Points on a hilly landscape, in no order, each with its height.
A climber steps from a point to the highest of its 2 nearest points, and stops where none of them is higher. Distance is the straight distance between rows; heights are no part of it.
Q_10: [139 184  72  98 154 143  93 194  80 102 169 155  67 132 179 133 145  93
 120  93 115 176 120 104 114 186 112 151  65  89  74 139 136 121 122 146
 145]  height 61.8
Q_290: [145 155  93 102 122 132 126 157  82 165 130 148 107 122 182 114 191 144
 126  95  96 157 148 112 144 126 136 151 106 104  72  73 129 130 154 138
 150]  height 42.4
Q_783: [147 185  95 115 129 147  89 172 114  99 187 146  84 105 118 164  86  89
 129 106 135 135 127 125  95 164 109 124  73 109 117 155 119 103  81 143
 137]  height 68.7
Q_897: [171 112 137  98  92 154 134 119 120 192 150 114 135  97 145 155 184 111
 143 126 104 124 168  88 145 108 143 131 128 109 133 115 108 110 112 140
 145]  height 61.0
Q_309: [ 94  83 139 166 160 116 138  88 148 111  87 118 130 154 109 100 132 156
 112 188 152 129 116 124 138  99 116 131 128 165 115 106 130 141 158 129
  97]  height 40.9
Q_939: [119 113 121 175 154  86 128 110 126 102 129 158 145 148  90 136  81 152
 107 154 159  92 101 172 123 135 119 122 121 154 147 112 131 150 138 109
 127]  height 21.0
Q_840: [164 191  84 113  98 159  94 163 124 115 180 145  93  96 114 156  73 106
 141 121 148 113 121 122 118 141 114 124  80 107 143 157 116  97  88 145
 140]  height 60.9
Q_490: [ 90  50 165  80 137 182 128  96 168 185  83  72 156 102 139  78 169 153
 116 101 122 135 164  95 133  73 149 120 193 122 156 133 126  95 150 134
 105]  height 29.8
Q_562: [104  62 147 148 155 134 125  82 154 138  92 122 139 134 103  97 147 160
 119 182 162 134 122 116 141  90 124 116 134 156 138 112 132 122 162 136
  96]  height 44.5
Q_949: [190 147 169 149 142  90 130 150 130  73 150 133 138 132 105 163  76  72
 172 156 129 155 129 150  77 179 109 110 131 141 123 199 107 147 111 158
 125]  height 45.0
Q_961: [ 94 108 120 180 155  71 144 118 130  85 103 158 161 181  84 109  62 159
 110 167 160 102  88 190 121 136 125 126 144 160 144 115 145 150 145 100
 134]  height 17.0
Q_304: [184 147 173 148 145  91 121 173 131  60 156 131 132 133  96 165  58  76
 167 135 138 156 123 158  72 193 114 109 136 129 133 202 108 125 108 153
 123]  height 48.1
Q_906: [ 94 151  64 137 100 137 116 118 124 133 144 171 131 128  92 105 110 178
  79 123 156  99  83 162 153 100 142 123  90 128 151  64 154  97 143 107
 132]  height 35.1
Q_640: [132 184  86 100 166 137  85 183  89  95 177 145  68 141 167 155 132  73
 122  90 111 180 121 109  85 187 103 142  72  94  79 136 133 120 101 148
 137]  height 70.2
Q_821: [162  88 149  81  83 164 128 107 134 199 140 122 150  91 133 150 188 122
 143 129 120 119 171  82 147 101 151 116 146 121 147 128 115  99 119 142
 138]  height 57.1
Q_875: [135 149 100 124 124 130 123 134  93 155 141 144 112 130 166 126 179 140
 115 113 104 145 150 117 132 123 125 147  96 117  88  63 128 129 149 141
 138]  height 37.3
Q_639: [146 156 142 134 153 108 100 180 128  72 183 136  98 125  97 176  56  74
 136  96 142 141 125 146  73 194 125 111 114 111 130 174 109 108  91 143
 125]  height 55.2
Q_861: [166 120 156 114 116 151 142 131 118 192 143  94 134 114 170 160 171  88
 150 119  87 139 162  73 141 122 129 147 145 107 140 110 107 132 110 126
 129]  height 56.7
Q_806: [153 159 143 145 171 107 155 148 140  90 147 105  74 178 151 178 132  40
 130 114  69 166 127 107  70 174 122 141 131 110  92 167 104 163 110 139
 100]  height 50.1
Q_150: [139 197  37 134  79 163 107 150 115 124 161 171 106 112 134 102  96 155
 113 124 142 104  93 146 149 125 128 139  93 107 147 111 134 101 123 126
 143]  height 44.9
Q_541: [ 54 103 176 116 147 157 156 105 179 137  38  51 129 110 138  59 144 126
 128 147 129 126 110  98 179  92 120 148 164 130 109 134 125 122 172 114
  76]  height 35.0
Q_139: [ 83 126  80 154 133 122 119 117 117 128 136 169 133 138  86 119 102 174
  74 133 155  98  88 166 146 110 132 122  89 139 154  61 149 111 147  98
 126]  height 31.3
Q_233: [102  83 164  78  93 167 134 122 130 208  99  57 167 112 185 116 179 149
 149  57  99 129 176  96 158  79 152 114 178  98 163 139 144 129  96 108
 156]  height 23.6
Q_190: [159 171  74 100 128 134 125 182  77 139 145 156  91 118 184 115 186 123
 127  95 100 166 142 104 142 152 137 154  90  91  70 108 124 126 149 144
 149]  height 49.1
Q_553: [157 186  50 127  71 175 104 147 119 131 167 160 108 104 140 119 110 148
 127 122 147 104 117 135 143 117 133 127  83 114 145 131 132  99 119 142
 143]  height 49.7
Q_714: [ 79  77 112 106 127 158 115  93 138 167 114 134 137 117 117  83 183 183
 103 111 133 142 156 122 132  67 152 109 125 124 117  77 138  85 165 152
 114]  height 4.3
Q_196: [149 182  72 102 146 138 108 186  71 115 160 164  75 125 179 125 158 114
 116  99 109 167 125 110 127 170 119 156  68  97  74 124 128 124 137 146
 144]  height 55.8
Q_492: [154  71 146 115 120 138 113  90 144 155 123 148 146 101  93 139 147 145
 135 174 167 110 131 113 142 111 134  96 122 159 166 134 132 123 142 135
 123]  height 52.3
Q_39: [107 117 129 155 148  77 147  97 144  89  91 154 175 182  77 107  63 162
 143 181 180 108  88 191 118 126 108 124 152 170 153 134 155 150 147 113
 146]  height 13.0
Q_508: [113 110 217 104  88 145 144 125 159 145  55  42 143  95 173 113 153 103
 157 131 110 127 128  73 206 102 136 141 161 133 153 173 152 153 116  77
 110]  height 46.1
Q_152: [ 96  87 110 112 110 154 107  95 140 158 128 149 133 114 107 105 173 179
 108 122 147 123 146 120 140  78 152 106 109 133 131  83 142  87 158 143
 119]  height 2.2
Q_13: [134 129 117 151 140  98 121 113 130 118 133 168 141 124  82 147  74 144
 111 152 167  84  96 166 136 139 121 117 123 142 166 116 125 135 138 104
 134]  height 23.8
Q_45: [159 125 170 126 111 152 150 140 129 192 134  73 131 121 178 156 162  83
 158 120  81 140 155  72 154 126 130 151 159 108 152 124 113 152 101 104
 123]  height 54.2
Q_854: [117 176  38 139  79 152 110 134 120 129 145 176 121 127 117  97 111 172
  93 123 148 101  86 157 158 100 140 130  97 119 153  80 147 101 137 113
 140]  height 39.4
Q_314: [124 145 118 191 169  83 146 133 113  68 155 144  98 161 122 152 108 116
 105 129 107 127 117 165  84 171 127 140 115 148 110 131 124 159 125 130
 113]  height 48.4
Q_277: [143 144 141 168 133  64 148 129 129  69 125 154 166 166  87 127  58 135
 156 159 159 108  99 198 106 167 112 132 157 158 144 151 133 150 141 126
 147]  height 35.9
Q_329: [148 151 107 132 125  85 129 127 128 109 139 172 147 124  62 147  46 124
 115 144 174  76  95 175 126 155 124 128 145 122 174 137 115 125 131 106
 141]  height 27.3
Q_959: [118  68 164  67  97 173 130 107 146 209 101  79 171 104 157 123 182 145
 139  81 112 124 177  84 148  75 160 115 193 108 160 136 129 111 111 117
 142]  height 25.7
Q_850: [106  94 209  97 107 164 142 108 177 149  41  44 157  94 157  92 152 116
 144 149 128 131 120  78 185  92 131 138 181 139 145 166 143 133 143  95
 102]  height 42.1
Q_333: [130 174 117 129 150 121  96 172 114  80 193 145  85 122 109 172  67  85
 125  91 132 138 122 144  75 186 114 120  98 109 123 151 114 107  86 138
 130]  height 60.6
Q_267: [ 73  63 171  91 144 181 136 102 183 167  55  41 155  95 156  56 150 143
 117 106 120 135 144 101 151  76 144 130 193 121 161 162 133 107 163 128
  84]  height 33.0
Q_217: [ 99  58 157  60 116 181 128  97 153 206  96  84 167 102 139 102 182 153
 123  82 118 125 177  89 138  70 155 107 194 108 150 134 129  99 122 128
 135]  height 27.2
Q_93: [ 97 104 144  64 104 164 137 131 114 214  90  84 158 122 190 103 187 160
 150  45  96 133 169 114 157  79 145 114 172  88 129 121 134 137  98 108
 167]  height 21.1
Q_534: [110 112 121  64  99 157 139 132 110 204  95 126 146 118 174  97 198 166
 142  65 101 134 173 111 157  79 158 118 161  85  92 105 120 125 119 129
 172]  height 17.2
Q_448: [129 107 206 124  95 149 152 124 156 162  86  48 144 111 179 129 155  99
 158 133  92 132 136  71 191 107 135 143 169 129 158 155 138 161 114  82
 109]  height 49.0
Q_916: [ 65 102 198  99 127 159 148 112 176 140  33  34 145  93 153  71 149 119
 135 133 129 125 116  94 191  92 122 145 163 130 128 158 140 122 159 101
  88]  height 38.4
Q_186: [174 189  58 119  77 181 100 163 120 127 172 147 105 101 139 130 105 124
 148 121 148 115 126 119 137 126 124 126  79 106 143 152 122  94 106 151
 146]  height 54.5
Q_536: [141 147 126 157 142  65 140 140 115  86 140 167 153 146  78 138  46 123
 121 138 157  92  98 191 111 175 122 135 156 133 160 138 114 137 133 114
 143]  height 31.0
Q_16: [110 160  96 182 171  92 131 141  97  80 175 154 104 152 122 149 101 126
  87 108 113 117 104 178  89 175 121 139 105 137 117 101 134 149 117 123
 120]  height 54.3
Q_559: [117 141  94 151 138 120 113 122 102 132 157 152 110 131 137 134 156 150
  98 124 119 127 129 138 127 124 123 138  83 140 106  67 137 134 144 131
 128]  height 31.4
Q_587: [171  76 149 100 102 149 116  89 148 172 136 150 147  86  96 147 161 139
 141 165 155 109 140  98 150 111 137  96 124 148 169 139 126 114 135 142
 126]  height 56.4
Q_756: [157 152 152 163 124  73 154 116 137  66 122 144 162 164  95 133  82 126
 176 181 150 122 114 180 101 154 105 121 149 170 123 176 131 159 133 144
 143]  height 32.9
Q_547: [189 145 173 146 128  95 149 121 138  76 128 131 142 134 107 158  96  78
 179 186 119 149 129 139  92 160 104 117 145 149 108 196 108 164 109 151
 134]  height 41.2
Q_460: [164 147 165 140 152  96 109 181 134  57 174 130 111 130  96 175  56  73
 153 109 142 158 122 151  69 200 126 108 126 115 133 191 105 111  95 148
 119]  height 51.5
Q_868: [105 125 131 193 154  72 160 108 135  66  98 138 116 175 103 123 112 146
 115 170 118 118 111 151 114 138 125 138 130 172  89 132 131 171 138 120
 112]  height 37.8
Q_78: [105 110 135 182 156  94 145  97 139  91  90 129 115 165 110 123 127 141
 115 180 134 121 117 130 127 120 115 136 131 167  94 116 126 168 144 121
 105]  height 36.8
Q_114: [158 158 132 138 171 121 132 148 123 110 172 116  85 152 152 182 127  54
 128 112  84 170 142 102  69 169 113 137 111 112 100 150 103 146 103 144
 114]  height 54.4
Q_278: [145 170 107 124 162 127 104 158 101 105 185 133  78 139 149 176 127  70
 120 103 104 165 137 113  76 175 104 134  85 106  93 138 117 122  97 151
 127]  height 60.8
Q_376: [ 91 174  77 164 156  97 131 147  96  84 177 167 106 142 109 132  77 123
  78  93 118 105  85 189 104 181 119 148 112 118 129  88 130 126 105 107
 137]  height 62.3
Q_415: [131  64 156 129 140 136 118  83 153 148 111 135 140 118 103 118 151 157
 123 177 162 123 129 113 141  97 126 110 130 159 151 114 130 120 157 136
 108]  height 47.8
Q_479: [ 79 113  95 177 156 113 120 111 111 117 132 153 130 148 109 125 121 171
  80 138 143 116 108 160 134 115 127 129  88 151 131  58 145 130 143 112
 116]  height 27.1
Q_144: [117 124  95  76  94 148 131 129 106 182 105 150 131 119 162  91 201 177
 125  86 112 139 163 117 149  81 156 122 133  95  77  92 122 115 144 142
 159]  height 12.6
Q_253: [123 135 131 201 154  68 156 128 123  60 129 150 123 170 105 135  90 135
 118 149 126 115 111 175  95 162 125 133 132 159 117 141 132 165 132 122
 119]  height 43.1
Q_327: [165 146 160 160 133  83 159 114 136  70 116 134 138 153 103 144 106 101
 166 186 121 132 123 152  95 152 109 126 144 163 100 180 119 176 122 143
 135]  height 37.6
Q_683: [117 130 107 167 147 113 120 114 109 120 153 146 114 140 124 146 133 148
  93 141 124 120 126 144 120 129 119 136  89 142 116  77 133 144 136 124
 119]  height 28.4
Q_453: [150 122 187 129 102 148 158 136 145 175 113  59 137 121 180 145 155  86
 160 119  79 133 149  67 172 119 138 147 166 120 156 134 122 161 105  93
 113]  height 52.1
Q_920: [ 84  99 108  89 114 150 121 108 124 177 106 135 137 122 145  83 194 185
 115  94 119 144 163 120 136  73 148 120 132 106  91  71 134 101 157 151
 134]  height 7.7
Q_97: [104 134 141 156 126  77 158  89 148  68  83 136 165 185  78 105  82 156
 162 191 161 115 102 174 113 124 103 124 146 188 115 149 160 155 143 137
 147]  height 8.0
Q_6: [161  64 157  82  90 167 121  98 146 186 131 129 154  83 114 141 181 132
 142 146 136 117 164  83 149  96 153 104 150 137 162 136 121  99 125 140
 130]  height 53.7

Where does a climber stop that starts at each point below?
Q_714 | Q_897
Q_479 | Q_783
Q_683 | Q_640
Q_253 | Q_376
Q_39 | Q_277
Q_490 | Q_897
Q_93 | Q_897
Q_562 | Q_587
Q_304 | Q_783
Q_152 | Q_897
Q_190 | Q_640
